Each row is a point on a tangle of strands that fork, close into loops and nearly touch. The rows are in no order.
Two points are linked if the straight distance between their rows is under 604. Some points are linked to none.
j692: [6, -87, 101, 246, -160, 129, 56, 29, 47, -25, -101, 70, -110, -211, -87, 125, 216, 147, -39, -43, -131, -104, 179, -61, 202]
j335: [159, 318, -40, -88, -83, 35, -169, 167, 116, -198, 202, 67, -224, 194, 11, 155, 233, 157, -74, -270, -245, 122, 60, -17, 8]
j191: [74, -183, -379, 174, 154, -223, 49, 193, -95, 198, 279, -3, -64, -50, -149, 6, -222, -244, 104, 231, 159, 95, -139, 73, -51]
j441: [-230, -97, -6, 119, 14, 118, 57, 133, 117, -210, 104, -9, 214, -133, -63, -126, 319, 151, -112, 538, 17, -100, 224, 221, -83]
j673: [-378, -34, 146, -195, -372, 196, 277, 111, -21, -40, -62, -124, 290, -324, 147, -165, 205, 2, -277, 218, -14, -248, 284, 43, 33]
j832: [-105, 51, -76, 203, 81, 181, 339, -152, -21, 21, -34, -248, 22, -37, -59, -45, -93, 318, 3, 239, -152, 50, -11, -23, -83]
j249: [-197, -190, -15, -205, -282, 283, -234, -70, -141, -174, -87, 188, 34, -189, -72, 4, 110, -263, -231, 64, 250, -187, -83, 33, 179]
j198: [-17, -97, 180, 233, 169, 110, 52, -312, 30, 80, -158, -15, 418, -9, 24, 42, -328, 154, 130, 356, 127, -26, -135, -89, -13]
j240: [-205, 89, -164, -71, -105, 300, 82, -262, -114, -147, -103, 189, 187, -99, -49, 35, -115, 141, -134, 280, 147, -209, -162, 3, 60]
j357: [116, 204, -361, -353, -140, 251, 289, -29, -233, -150, 117, -33, -343, 45, 67, -78, 56, 221, -174, -178, -108, -119, -59, 55, 90]
j900: [-18, 39, 157, 217, 172, 13, -97, -284, 163, 151, -394, 91, 115, 107, -131, 41, -217, 106, 180, -47, 143, 55, -141, -154, -5]
j531: [142, 156, -421, -354, -37, 156, 96, 49, -61, -105, 252, -82, -401, 45, -7, 92, -141, 130, -29, -184, -29, -150, -44, 31, 69]
j390: [110, -21, 111, 252, 7, 153, 151, 174, -11, -37, 78, -43, -147, -83, -26, 43, 256, 343, -20, -12, -186, 61, 220, 22, 45]
j931: [-21, 207, -279, -435, -186, 283, 368, -176, -316, 22, -225, 3, -270, 5, 123, -197, 13, 106, -229, -328, -108, -259, -147, 35, 51]
j936: [-78, 49, -36, -165, -320, 229, 219, -81, -98, 0, -60, 94, -238, -132, 48, -134, 243, 39, -291, -115, -81, -128, 159, -45, 72]
j830: [67, 180, -256, -111, 186, 9, -17, -187, 51, 210, -68, 143, -171, 180, -45, 137, -411, 47, 187, -128, 66, -89, -276, -34, -35]
j307: [-180, -15, -425, -139, -7, 175, 112, 125, 1, -62, 259, -38, -331, -57, -155, -64, 130, -15, -90, 196, -35, -141, -16, 226, -1]
j166: [-86, -318, 191, 41, -103, 359, -156, -111, -221, -349, -47, 12, 385, -218, -6, 6, 73, 88, -111, 306, 230, -162, -28, 1, 121]
j503: [70, -266, 63, 392, 15, -384, -66, 230, -87, -130, 8, -28, 313, -39, -216, -103, -62, -50, 20, 354, 84, 183, 78, 217, 79]
j690: [134, -155, -79, 156, 167, -540, 120, 464, -84, 223, 291, 114, -8, 70, -12, -176, 32, -234, 68, 62, 108, 250, 44, 164, -129]
j845: [112, 37, 310, 222, 0, -111, -125, 1, 179, -99, 129, -128, 183, -33, 12, 127, 88, 155, -1, 188, -128, 80, 318, -177, -54]
j869: [243, -94, -38, -125, 196, -439, -190, 411, 169, 239, 427, -85, -112, 146, 151, 91, -2, -400, 168, -189, 52, 111, 139, 81, -162]
j648: [-90, -316, 74, 240, 68, 71, -19, 81, 40, -191, 12, -368, 390, -328, -17, -86, 49, 112, 128, 563, 112, -239, 207, 38, 165]
j899: [-102, 201, -30, -3, 100, 327, 370, -322, -61, -2, -349, -56, 66, -113, 143, 4, -115, 385, -73, 163, -181, -297, 16, -117, -56]
j938: [-105, -87, 408, 266, -18, -405, -48, 204, 4, 104, 110, -186, 249, 82, 76, -39, -15, -127, -49, 77, -80, 305, 143, -27, -44]
j594: [-380, 96, -93, -190, -247, 276, 355, -114, -178, 45, -387, -12, -82, -220, 13, -123, -34, 102, -180, -91, -59, -213, -33, -10, 45]
j155: [-253, 11, -192, -62, -49, 266, 384, 57, -88, -171, 10, -189, -223, -163, -60, -165, 305, 189, -182, 137, -251, -45, 43, 221, -96]
j801: [-305, 34, -193, -12, 5, 172, 291, 128, 140, -206, 115, -19, -29, -160, -51, -142, 403, 181, -157, 337, -127, -43, 146, 293, -182]
j562: [-93, 83, -40, 203, 148, 151, 240, -280, -1, 140, -129, 21, 148, 37, -44, 4, -287, 263, 54, 268, -40, -13, -179, -66, -71]
j652: [65, 135, 186, 261, 119, 55, -101, -398, 286, 115, -406, -117, 51, 138, 41, 112, -45, 81, 158, -187, -94, 98, -70, -280, 6]
j597: [12, -362, 152, 343, 84, -145, -75, -29, -203, 6, -72, -23, 452, -18, 1, 12, -277, -138, 20, 283, 266, 264, -188, 5, 64]
j601: [176, -81, -181, -118, 220, -237, -280, 342, 217, 33, 366, 182, -170, 46, -124, -55, 178, -117, 157, 75, 120, -76, 175, 230, -145]
j627: [-214, 82, 75, -309, -325, 235, 34, -272, 52, 117, -568, 268, 143, -81, 198, -36, 2, -215, -179, -287, 89, -269, -142, -76, 126]
j995: [-18, 39, 248, 157, -156, 154, 25, -39, 68, -42, -151, -142, 25, -245, 93, 212, 151, 260, 1, -33, -233, -225, 254, -166, 201]
j731: [-200, 169, 214, -425, -149, 137, 100, -265, 153, 78, -753, 363, 246, 35, 219, -91, 15, -84, -143, -195, 117, -386, -100, 25, -19]
j411: [326, -13, -173, -193, 295, 112, 166, 349, -125, -92, 368, -121, -376, 85, -85, -147, 115, 136, 68, -133, -105, 292, 46, 196, -268]
j331: [57, 112, 273, 238, -10, 38, -63, -257, 102, 48, 54, -229, 180, 79, 98, 65, -118, 203, -8, 124, -140, 32, 98, -268, 20]
j753: [296, 225, -276, -197, 19, -27, -169, -98, 140, 41, 338, -115, -253, 227, 25, 150, -130, -75, 58, -216, -3, -6, -57, -164, 9]
j545: [-280, 131, 29, -272, -300, 269, 473, -217, -86, 129, -337, -243, 276, -132, 383, -256, -35, 160, -244, 28, -148, -403, 68, -45, 80]
j970: [2, 163, -342, -413, -186, 131, -161, -183, 101, -108, -30, 41, -309, -35, 97, 146, -62, -117, -195, -189, -7, -191, -26, -44, 175]
j231: [-229, -59, 78, 34, -136, 257, 93, -159, -70, -33, -177, -45, 41, -229, -17, -51, 108, 48, -241, 252, -113, -267, 149, -73, 15]
j997: [-91, -103, 271, -53, 30, 177, -77, -363, 142, 0, -271, -159, 370, -178, 109, 62, -200, 215, 326, 225, 2, -485, 48, -85, 181]
j734: [390, 107, -113, -129, 59, -122, -165, 191, 173, 78, 478, -241, -211, 291, 147, 236, 42, -273, 226, -457, -169, 158, -61, -49, -26]
j507: [62, 101, 84, 224, 60, -106, -166, -233, 203, 104, -175, -133, -34, 184, 46, 178, -57, -192, 63, -223, -124, 361, -133, -248, -38]
j903: [-27, 199, 59, 40, 211, 164, 235, -305, -1, 75, -347, -11, 56, 113, 68, -5, -265, 421, 62, 100, -168, -130, -55, -84, -147]
j333: [-354, -85, 29, -40, -127, 360, 243, -201, -111, 91, -361, -66, 243, -282, 75, -194, 36, -28, -159, 228, 19, -423, 8, -100, 17]
j512: [-70, 242, -165, -129, -144, 141, 19, 83, -11, -153, 158, 173, -138, 24, 30, 118, 64, 227, -246, 128, -120, -60, 68, 57, 55]
j823: [140, -49, 121, 112, -4, -641, -67, 373, 54, 112, 215, 42, -34, 163, 81, 3, 201, -380, 138, -358, -62, 399, 57, 62, -97]
j926: [18, -94, 187, -150, 296, -558, 85, 462, -51, 223, 212, 168, -110, 160, 242, -235, 152, -214, 129, -280, -43, 280, 121, 332, -322]
j366: [260, 245, -235, -213, 130, 221, 27, -320, -11, 38, -207, 97, -306, 244, 139, 39, -123, 156, -14, -293, -113, -95, -220, -77, 55]
j663: [353, 67, 77, 6, 214, 81, 82, 295, -129, -43, 284, -92, -273, 166, -83, -153, 188, 132, 14, -169, -105, 372, 40, 12, -198]
j80: [-204, -9, 99, 82, -41, 239, 134, -58, 40, -52, -6, -290, 84, -173, 65, -97, 123, 220, -97, 345, -189, -288, 243, -76, 70]
j403: [250, 31, -85, -105, 245, -243, -144, 310, 83, 90, 422, 43, -262, 195, -101, -149, 169, 9, 100, -91, -10, 129, 174, 113, -283]
j40: [-51, 88, 286, 82, 92, -219, -362, 253, 309, -104, 87, 102, 80, 144, -54, 73, 190, 97, 31, 62, -107, 217, 226, 148, -135]
j768: [-247, -254, 64, 96, 4, 134, 62, 128, 31, -281, 21, -218, 370, -355, -11, -67, 273, 78, -40, 577, 50, -268, 243, 182, 48]
j397: [105, 193, -87, 7, 72, -116, -167, -278, 168, 156, -69, -50, -153, 245, 30, 191, -208, -197, 166, -329, -92, 239, -280, -195, -18]
j382: [-4, -68, 368, 238, -5, -604, -113, 365, 29, 88, 148, 93, 204, 151, 125, -11, 158, -300, 14, -69, -57, 344, 125, 98, -120]
j520: [84, 254, 77, 67, -88, 159, 63, -110, -30, -80, 20, -60, -118, 116, -29, 52, -34, 336, -71, -134, -201, 104, 9, -130, 55]
j435: [37, -225, 14, 468, 54, -220, 174, 31, -65, 60, -24, -190, 122, -57, -162, -107, -76, 88, 52, 266, -41, 182, 84, 122, 27]
j484: [-14, 0, 148, 75, -20, -362, 39, -65, -80, 288, 36, -78, -103, 175, 146, 56, -119, -445, 113, -457, -51, 336, -240, -206, -11]
j592: [110, -124, 156, -172, 96, -322, 290, 384, -354, 215, 348, -106, -244, 115, 250, -164, 116, -373, 47, -487, 37, 283, -33, 14, -88]
j337: [-204, -75, 21, -288, -356, 249, -95, -212, -117, 14, -323, 218, 98, -166, 38, -26, 13, -308, -226, -93, 210, -236, -157, -42, 150]
j762: [-136, -177, 312, 294, -66, -488, 57, 92, -188, 151, -5, -84, 288, 22, 70, -85, -168, -321, -48, 58, 113, 268, -34, -54, 30]
j550: [-17, -27, 125, 88, -86, -397, -174, -63, -22, 141, 153, -50, 91, 171, 11, 61, -209, -388, 43, -138, 111, 371, -173, -106, -15]
j258: [187, 90, -187, -231, -11, -155, -332, 222, 342, -132, 261, 28, -288, 2, -60, 263, 205, -171, 168, -229, 7, 34, 175, 13, -19]
j858: [146, -75, -369, -54, 176, -45, 20, 64, -10, 269, 300, -157, -221, 40, -28, 174, -440, -97, 231, -64, 92, -40, -125, -30, -37]
j784: [-162, 130, -146, -271, -189, 228, 312, -180, -170, 151, -431, 192, -166, -105, 80, -109, -24, 68, -110, -319, -84, -321, -127, -61, 43]
j522: [-237, -18, 44, -256, -409, 134, 54, 146, -38, 41, -30, 141, -36, -159, 41, -176, 286, -176, -368, -24, 28, -159, 159, 13, 59]
j980: [-102, 92, -168, -269, 20, 20, -96, 315, 90, -97, 189, 285, -266, -91, -91, -70, 298, 53, -66, 53, -21, -161, 220, 207, -127]
j716: [120, 226, -117, -171, 68, 100, -93, -477, 167, 9, -329, 290, -125, 143, 4, 180, -102, 39, 92, -200, -22, -137, -175, -141, -10]
j323: [62, -141, 60, 397, 238, -415, 207, 418, 6, 17, 89, -92, 182, -14, -13, -235, 167, 83, 41, 294, -70, 241, 250, 211, -199]
j546: [142, -128, -140, -34, 38, 53, -433, -122, 33, -156, 120, 103, 72, 1, -125, 218, -186, -265, 53, 6, 428, 97, -212, -127, 74]
j949: [9, -71, 215, 175, -110, 19, -252, -69, 20, -245, 18, 26, 214, -117, -141, 89, 62, 61, -99, 287, 92, 44, 169, -107, 25]
j25: [14, -63, 12, 201, 107, -126, -234, -230, 26, 139, -169, 132, 100, 133, -207, 25, -323, -152, 183, -12, 263, 109, -275, -85, 52]
j991: [161, 156, -45, 47, -59, -230, -174, 60, 153, 24, 312, -144, -175, 263, -5, 184, 79, -269, 190, -403, -207, 356, -152, -120, -57]
j422: [33, 254, -270, -219, -240, 102, -217, -287, 211, -231, -125, 65, -181, 92, 94, 291, -6, -94, -133, -264, -61, -37, -101, -76, 232]
j472: [-244, 86, 260, -411, -222, 227, 262, -201, -41, 250, -549, -58, 570, -173, 440, -183, -152, -33, -112, 61, -17, -553, -32, -79, -7]
j735: [319, 97, 206, 41, 121, 315, 136, 20, -314, -94, 69, -243, -128, 168, 23, -42, -78, 210, -9, -206, -309, 370, -131, -26, -60]
j298: [380, 170, 24, -111, 135, 161, 103, 15, -267, -22, 148, -133, -256, 232, 30, 19, -141, 78, 26, -342, -178, 347, -229, -69, -103]
j893: [-293, -215, -90, 222, 69, 264, 130, -127, -38, -149, -210, -167, 297, -290, -140, -78, 26, 71, -18, 472, 164, -162, -90, 36, 78]
j726: [195, 341, -18, -8, -146, 141, -47, -51, 0, -214, 41, -49, -177, 188, 25, 188, 121, 174, -34, -376, -301, 121, -71, -117, 113]
j87: [225, -179, -120, 158, 4, -456, -243, 221, -50, 17, 138, 47, 83, -19, -174, 133, -203, -358, 150, -33, 269, 175, -101, 10, 120]
j483: [58, -200, 188, 267, 5, 53, -94, -251, -36, -130, -73, -49, 349, -166, -44, 121, -112, 103, 19, 372, 90, -23, 69, -89, 37]
j279: [47, 273, 72, -65, 127, -97, -312, 280, 287, -134, 170, 222, -151, 217, 27, 65, 283, 158, -1, -142, -170, 193, 147, 130, -138]
j176: [-84, -90, 31, -62, 122, -85, -350, 270, 226, -223, 46, 369, 34, -30, -126, -66, 270, 66, -15, 195, 149, 10, 219, 311, -104]
j803: [10, 29, 286, 68, 139, -437, -179, 307, 200, 86, 209, 243, 102, 226, 101, -16, 182, -98, 71, -44, -85, 362, 147, 190, -232]
j168: [-94, -89, 182, 59, -100, -557, 76, 157, -191, 203, 202, -22, 19, 94, 71, -134, -65, -430, -22, -166, 125, 296, -33, -60, -45]
j642: [-299, -103, 283, -149, -272, 108, -51, 147, 22, -230, -93, -28, 254, -313, 35, -52, 271, 32, -201, 229, -12, -266, 374, 25, 33]
j459: [367, 238, -222, -281, 42, 211, -3, -266, -69, -99, -33, -118, -365, 244, 76, 94, -105, 78, 107, -515, -178, 3, -222, -34, 94]
j264: [-101, 182, 128, -208, -321, 301, 410, -184, -112, 4, -201, -220, 131, -79, 388, -146, 77, 300, -249, -100, -225, -410, 201, -86, 188]
j998: [-71, 45, -300, -299, -125, 197, -62, -266, 53, -27, -192, 172, -221, -93, -21, 53, -123, -109, -117, -96, 221, -244, -121, -74, 139]
j966: [104, 53, -126, 6, -142, -129, -218, 39, 121, -78, 178, 43, -271, 2, -212, 189, 75, -112, 128, -189, -58, 31, 22, -28, 70]
j530: [-36, 167, -194, -69, -140, 51, -353, -243, 252, -181, -129, 31, -68, 33, -90, 311, -22, -211, 108, -244, 66, 62, -216, -151, 174]
j144: [-204, 48, -158, 24, -25, 297, 268, -94, -106, -82, -61, -227, -223, -4, -61, -132, 16, 285, -157, 110, -220, -2, -34, 102, 12]
j417: [-1, 8, -142, 141, 75, 6, -84, 92, 57, 59, 160, 35, -212, 51, -112, 18, -43, 20, -124, 151, 74, 166, -4, -65, -13]
j559: [-2, 268, 19, -11, -113, 188, 30, -324, -9, -55, -197, 11, -55, 66, 40, 40, -36, 276, -136, -86, -127, -129, -16, -215, 108]
j19: [117, 85, -32, -19, 320, -208, -8, 295, 110, -5, 203, 177, -151, 107, -103, -258, 231, 205, 91, 13, -46, 200, 225, 271, -382]
j470: [30, -97, -164, 196, 78, -132, 47, 324, -22, -31, 202, 145, -124, -45, -251, -119, 276, 102, 32, 222, -58, 4, 129, 209, -69]
j967: [33, -182, 252, 373, 82, -85, 124, 35, 3, 141, 67, -358, 157, -39, 52, -7, -107, 225, 147, 237, -227, 59, 199, -17, 89]
j957: [58, -140, 147, 387, -46, -156, -179, 108, 188, 56, 16, -3, 113, 56, -53, 76, 4, -75, 7, 41, 124, 323, 53, -6, 196]
j757: [-42, -81, -237, 253, 174, -84, -29, -54, -100, 244, 10, 47, -11, 36, -246, -71, -282, -105, 138, 188, 187, 53, -291, -45, -36]
j607: [-15, 122, 29, 36, 259, 12, 26, -201, 124, 240, -342, 201, -61, 225, -122, 35, -333, 146, 219, -116, 29, 47, -244, -7, -117]
j440: [-152, 147, 14, -88, -156, 256, 19, -414, -16, -28, -346, 210, 72, -14, 2, 40, -88, 122, -121, 27, -14, -301, -94, -83, 108]
j359: [260, -52, 124, 188, 181, -143, 242, 302, -187, 118, 249, -97, -139, 100, -6, -172, 108, 63, 17, -99, -89, 466, 79, 6, -208]
j653: [-342, 70, 90, -269, -242, 269, 339, -250, -102, 166, -490, 31, 389, -174, 248, -236, -75, -24, -231, 56, 62, -408, -21, -72, 2]
j295: [-188, -20, 246, 22, 89, 234, 78, -326, 181, 69, -462, 6, 233, -39, -15, -13, -135, 307, 283, 109, -12, -465, -4, 36, 94]
j843: [-267, -39, 36, -155, -195, 398, 27, -176, -130, -251, -157, 45, 349, -191, 72, -36, -1, 40, -306, 312, 225, -236, -62, -30, 125]
j602: [176, -259, -68, 251, 12, -387, -218, 192, -130, -78, 147, 118, 142, -20, -239, -1, -84, -222, 62, 221, 182, 158, -41, 136, 52]
j17: [208, -28, 121, 142, 156, -47, 218, -178, -185, 307, 11, -46, -169, 222, 79, -92, -166, -41, 93, -278, -111, 316, -219, -122, -151]
j286: [66, -68, 43, -15, 41, -299, -473, 190, 207, -104, 175, 53, -1, 133, -83, 154, 14, -333, -17, 49, 122, 351, 20, 29, -55]
j334: [-88, 48, -28, 49, -207, 25, -289, -146, 105, -149, -92, 86, -114, -59, -236, 195, 51, -41, -2, -102, 12, 6, -23, -106, 162]
j721: [-38, 207, 24, -184, 67, 199, 57, -376, 95, 31, -485, 417, 18, 100, 7, 73, -79, 178, 44, -60, 31, -337, -133, -24, -30]
j328: [-40, -8, 22, 285, 113, 6, 191, 322, -11, -39, 194, -29, -29, 0, -141, -108, 278, 302, 56, 162, -192, 43, 195, 169, -85]
j287: [-225, -80, -225, 197, 76, 94, -19, -141, -99, 38, -165, 84, 5, -112, -315, -65, -187, 60, 110, 197, 107, -145, -238, 54, 51]
j206: [-22, -158, 64, -35, 120, -675, 149, 536, -113, 205, 269, 207, 11, 93, 166, -246, 122, -387, 32, -85, 158, 170, 108, 263, -121]
j928: [-42, -327, 77, -19, -94, 249, -373, -85, -248, -369, -33, 122, 155, -174, -176, 49, 94, -99, -112, 188, 286, -84, -136, 42, 108]
j792: [103, 66, -80, -109, 76, -291, -175, -205, 141, 261, 32, -60, -61, 188, 26, 200, -318, -400, 328, -361, 63, 138, -304, -172, -46]
j865: [-222, -282, 62, 120, 54, 215, 114, -135, -5, -78, -195, -349, 356, -461, 34, -84, 19, 91, 143, 451, 109, -449, 113, -33, 152]
j364: [-70, 106, 182, 60, 36, 179, 2, -281, 80, 0, -78, -309, 139, -81, 116, 6, -136, 326, 0, 238, -156, -221, 182, -213, 59]
j755: [114, 195, -267, -429, 70, 93, 61, 311, 27, -218, 283, 156, -376, 16, 23, 31, 198, 239, -34, -114, -97, -86, 175, 229, -170]
j897: [263, -74, -27, 9, 91, -616, -263, 408, 190, 93, 304, 106, 5, 127, 49, 75, 176, -452, 241, -227, 90, 215, 65, 109, -134]
j912: [-84, -45, -87, -140, -59, 256, -228, -301, 72, -109, -270, 245, 28, -60, -122, 80, -146, -90, 16, -84, 360, -160, -225, -65, 170]
j316: [155, -168, 70, 342, 64, -572, 153, 422, -105, 95, 114, -32, 54, 60, -66, -216, 47, -113, -4, 71, -38, 309, 175, 182, -84]
j147: [-62, 173, 94, -110, -312, 280, 280, -53, -60, -90, -106, -71, -44, -69, 207, -58, 237, 247, -306, -122, -162, -180, 205, -83, 172]
j315: [180, -56, -52, -65, 101, -313, -104, 208, 31, 326, 425, -93, -195, 191, 175, 128, -139, -438, 70, -243, 50, 206, -64, -83, -56]
j844: [243, -95, -204, 21, -1, -285, -268, 106, 136, 19, 241, 3, -150, -35, -151, 267, -112, -279, 217, -129, 123, 62, -29, -59, 78]
j946: [176, -248, 41, 152, 39, -90, -446, -23, -109, -243, 71, 92, 256, 21, -167, 126, -86, -216, 78, 24, 398, 234, -203, -83, 92]
j860: [3, -93, -3, -4, -12, -67, -444, 151, 128, -213, 134, 197, -69, -13, -211, 97, 131, -127, -67, 147, 94, 99, 94, 139, 51]
j353: [174, 96, -293, -308, 36, -7, -20, 205, 84, -99, 393, 25, -347, 24, -49, 124, 2, 89, 19, -70, -38, -3, 123, 127, -102]
j587: [6, -41, -312, -84, 194, -95, -66, 360, 101, -41, 303, 217, -209, -66, -188, -123, 260, 31, 88, 145, 33, -143, 160, 253, -182]
j165: [358, 18, -91, -41, 249, 120, 92, -137, -186, 201, 57, -84, -324, 209, -10, -10, -213, 22, 168, -345, -153, 174, -265, -68, -107]
j701: [-242, -62, -310, -18, -118, 175, 76, -81, -124, 15, -25, 65, -232, -172, -248, -85, 6, -8, -25, 132, 27, -217, -130, 96, 82]
j681: [-66, -120, 109, 189, 109, -107, -143, 267, 174, -175, 75, 101, 224, -91, -117, -81, 210, 129, -53, 406, 106, 53, 264, 184, -106]
j796: [265, -67, -47, -106, 115, -154, 28, 228, -37, 251, 352, -240, -270, 223, 206, 148, -153, -314, 204, -474, -96, 245, -130, -75, -33]
j63: [-110, -169, 227, 306, 63, -249, 69, -84, -134, 225, -89, -14, 335, 32, 43, -24, -337, -169, 26, 140, 156, 234, -156, -72, -6]
j372: [-233, 27, 194, -182, -188, 82, -124, 203, 86, -149, -44, 203, 34, -186, -6, -132, 441, -12, -274, 64, -12, -188, 339, 62, -20]
j175: [-69, -162, 252, 80, 80, 273, -148, -306, -66, -194, -360, 43, 440, -169, -50, 2, -100, 141, 121, 175, 345, -295, -102, -184, 105]
j433: [35, 116, -385, -148, 91, 101, 7, -41, -40, 136, 142, -72, -329, 71, -123, 119, -346, 49, 139, -103, -6, -93, -214, 12, 6]
j308: [-187, 35, 236, -207, -134, 240, 127, -322, 51, 24, -316, -180, 296, -280, 217, -7, -101, 198, 69, 133, -33, -545, 138, -184, 149]
j694: [107, -379, 161, 317, 96, -1, -307, -76, -236, -196, -181, 20, 397, -16, -124, 73, -202, -69, 72, 191, 345, 145, -234, 12, 106]
j195: [176, -109, 26, 26, 147, -341, 271, 359, -182, 237, 383, 12, -166, 109, 108, -146, 66, -177, 20, -195, 45, 412, 25, 59, -169]
j81: [128, -144, -304, 95, 210, -175, 210, 144, -179, 324, 310, -98, -219, 46, -20, 10, -264, -220, 138, 3, 20, 176, -176, 14, -117]
j743: [-86, -97, 180, -67, -92, 264, -211, -397, 33, -227, -461, 227, 299, -99, -81, 93, -6, 12, 94, -41, 333, -181, -183, -123, 132]
j812: [24, 270, -128, -137, 50, 315, 247, 227, -219, -279, 174, -143, -164, 146, 52, -96, 129, 387, -199, 7, -340, 95, -56, 203, -32]
j815: [170, -81, 69, 242, 84, -54, 180, -17, -102, 197, 146, -127, -174, 131, -18, -35, -67, 51, 22, -124, -98, 359, -39, -32, -59]
j670: [-162, 100, 244, -188, -302, 210, 112, -204, 47, 15, -227, -237, 212, -189, 306, -2, 48, 164, -109, -71, -144, -456, 195, -233, 225]

A piece is all that can be reached along the links. How many separate loops has the piece of each point below (a circle has one, a figure eight two, a Y none), and how many tips (points with one link)?
j17 => loops 0, tips 5
j80 => loops 0, tips 6
j743 => loops 0, tips 3
j19 => loops 1, tips 5
j335 => loops 0, tips 5

A fork is a point with three links, a tip a point with one. Leave the first point through the second and follow the links. Name the first fork or tip that comes.
j382; j823 => j991
j440; j559 => j382
j949; j845 => j653
j80; j364 => j562
